A landscape with many valleys, sampled at points; each row gives a point and its height.
From any point a ball rolls to the lowest of the 6 points nearest to it. It stops when none of these is lower. Distance is the straight distance between rows; heights are no part of it.
<754>: [196 125  73 109 180 105 150 109 124]  (h 11.3)
<175>: [135  70  77  85 142 129 137 126 148]  (h 12.5)
<83>: [117  78 130 114 132 133 153 122 136]  (h 19.7)
<553>: [168  95  71  94 159 130 142 115 142]  (h 6.7)
<852>: [146 164 169 130 129 128  92 140 158]  (h 19.9)
<938>: [ 99 137 150 131 113 111 118 140 126]  (h 17.7)
<359>: [ 98 143 186 183  78 177  91 142 120]  (h 46.4)
<475>: [171 115  83 100 164 125 153 108 137]  (h 8.2)
<170>: [111 140 174 152 103 134  93 149 134]  (h 21.6)
<164>: [ 98 124 147 129 120 114 142 133 122]  (h 17.4)
<300>: [129 150 186 151 113 132  92 144 147]  (h 27.5)
<182>: [116 137 129 109 136 111 146 125 134]  (h 74.8)
<258>: [116 152 140 115 127 110 115 138 140]  (h 42.1)
<23>: [172 184 103 110 152 105 101 130 139]  (h 41.7)
<534>: [122 127 126 105 140 115 154 118 134]  (h 48.2)
<495>: [ 54 129 150 166  70 169 122 134  96]  (h 30.0)
<276>: [112 146 153 130 116 115 103 145 140]  (h 24.4)
<603>: [ 75 133 162 169  72 163 100 143 106]  (h 18.5)
<798>: [122  94 129 111 137 127 158 117 138]  (h 17.3)
<163>: [145  77  25  78 153 109 141 125 127]  (h 11.6)
<1043>: [148 167 100 102 152 106 132 121 132]  (h 26.0)
<68>: [ 60 116 149 163  77 162 141 129  91]  (h 27.6)
<567>: [132 113 118 102 146 123 157 112 139]  (h 18.0)
<996>: [ 87 118 151 142 105 123 137 135 110]  (h 10.5)
<406>: [113 163 214 190  94 169 105 133 122]  (h 71.0)
<800>: [136  88 110 103 144 131 153 117 147]  (h 7.6)
<480>: [157 176 132 115 142 120  93 136 155]  (h 29.6)
<931>: [155  80  63  85 153 128 136 120 146]  (h 8.0)
<957>: [107 142 191 179  87 163  90 142 124]  (h 55.4)
<984>: [178 143  82 105 170 106 152 109 125]  (h 5.5)
<998>: [151 108  98  99 155 127 155 111 143]  (h 1.3)
<863>: [ 89  98 148 143 109 132 153 130 110]  (h 7.9)
<658>: [155 177 116 109 146 112 102 134 143]  (h 35.5)
<892>: [109 154 204 190  85 179 100 135 123]  (h 69.3)
<608>: [ 90 105 149 141 111 128 151 129 113]  (h 9.1)
<420>: [135 172 215 168 116 142 107 135 142]  (h 47.5)
<166>: [ 99  57 134 136 112 145 151 129 121]  (h 38.4)
<776>: [125  62  89  93 135 131 139 128 148]  (h 22.5)
<920>: [196 117  68 106 177 109 150 109 128]  (h 15.6)
<917>: [123 146 191 164 108 143  92 145 136]  (h 37.6)
<599>: [144 142 106 100 152 113 151 115 134]  (h 35.4)
<391>: [165 175  94 108 158  99 124 123 125]  (h 20.5)
<942>: [201 152  77 114 185  81 144 113 113]  (h 8.9)
<729>: [177  96  62  97 166 123 142 113 137]  (h 8.6)
<340>: [131 156 204 166 113 141  99 139 142]  (h 42.3)
<91>: [180 177  88 111 164  93 124 123 120]  (h 13.9)
<17>: [191 161  79 112 177  88 142 117 116]  (h 8.4)
<271>: [ 64 134 158 171  67 173 103 140 104]  (h 24.2)
<342>: [120 147 197 172 101 151  95 143 133]  (h 52.1)
<764>: [ 80 131 159 161  85 141 107 146 106]  (h 13.0)
<464>: [ 96  74 144 143 110 143 156 125 112]  (h 21.4)
<47>: [178 183  91 112 160  95 110 125 128]  (h 23.4)
<742>: [164  82  37  86 159 118 132 123 133]  (h 10.0)
<55>: [138 161 199 155 120 137  98 138 151]  (h 35.3)
<833>: [121 153 206 184  99 161  98 138 127]  (h 69.1)
<533>: [172 137  87 103 166 117 153 107 129]  (h 9.7)
<540>: [137 125 113 103 148 119 156 113 139]  (h 26.7)
<128>: [ 80  97 147 153  98 143 153 128 100]  (h 13.7)
<444>: [119  61 106 104 130 133 141 128 144]  (h 27.4)
<843>: [133 163 146 119 127 116  95 141 152]  (h 21.9)
<259>: [194  99  56 101 173 114 141 114 132]  (h 20.7)
<176>: [125 146 121 106 141 109 144 122 136]  (h 71.1)
<689>: [126 167 216 178 108 149 106 135 135]  (h 57.1)
<328>: [139 160 110 102 146 106 135 123 134]  (h 40.4)
<45>: [115 187 228 192  99 154 113 130 118]  (h 67.0)
<987>: [ 79 117 151 153  95 132 136 135 102]  (h 11.2)
<539>: [133  72  40  77 143 118 137 126 137]  (h 2.6)
<674>: [135  73  87  93 143 133 142 122 149]  (h 11.0)
<313>: [123 149 175 142 115 130  92 147 146]  (h 22.8)
<376>: [ 90 133 157 144 104 121 112 144 116]  (h 11.9)
<906>: [103 134 142 120 124 109 134 133 129]  (h 36.5)
<111>: [195 149  77 114 180  93 147 110 116]  (h 8.1)
<939>: [ 48 133 154 168  62 183 117 134  99]  (h 35.6)
<275>: [153 156  96 103 156 108 145 114 129]  (h 18.1)
<839>: [ 86 135 169 171  80 157  94 146 113]  (h 19.8)
<974>: [ 69 120 150 162  83 150 133 133  93]  (h 15.8)
<864>: [191 182  86 115 170  83 112 128 121]  (h 21.1)
<248>: [139  71  65  85 142 129 136 124 146]  (h 10.8)
<646>: [153  77  48  84 153 123 134 121 139]  (h 8.7)
<5>: [185 146  82 109 175 100 150 110 122]  (h 6.9)
<200>: [ 57 112 147 163  77 169 147 127  90]  (h 27.0)
<645>: [ 83  81 146 154  98 156 156 125 101]  (h 28.0)
<794>: [166 156  90 108 164 104 147 112 127]  (h 9.8)
<994>: [142  80  85  91 147 132 141 118 149]  (h 9.5)
<474>: [203 173  80 118 183  65 126 124 111]  (h 12.2)
<989>: [105  78 139 126 121 132 156 123 128]  (h 26.3)
<109>: [136 167 131 112 134 112 103 137 149]  (h 5.1)
<174>: [ 96 135 169 160  94 139  95 149 120]  (h 16.5)
<223>: [ 77 127 153 156  91 136 120 140 104]  (h 12.0)
<30>: [107 144 164 144 107 123  97 149 133]  (h 16.6)
<680>: [155 128  99  99 158 120 157 112 136]  (h 13.1)
<1000>: [113  57 119 115 124 135 148 129 136]  (h 35.2)
<189>: [152 171 150 123 135 127  90 139 161]  (h 6.4)
<309>: [ 97 108 144 129 120 121 151 128 120]  (h 12.7)
<50>: [ 49 108 147 163  69 181 149 119  93]  (h 5.6)

Where does a ball stop that starts at each point below?
<23> => <984>
<852> => <109>
<300> => <863>
<30> => <863>
<175> => <998>
<495> => <863>
<359> => <863>
<259> => <998>
<83> => <998>
<328> => <984>
<729> => <998>
<474> => <984>
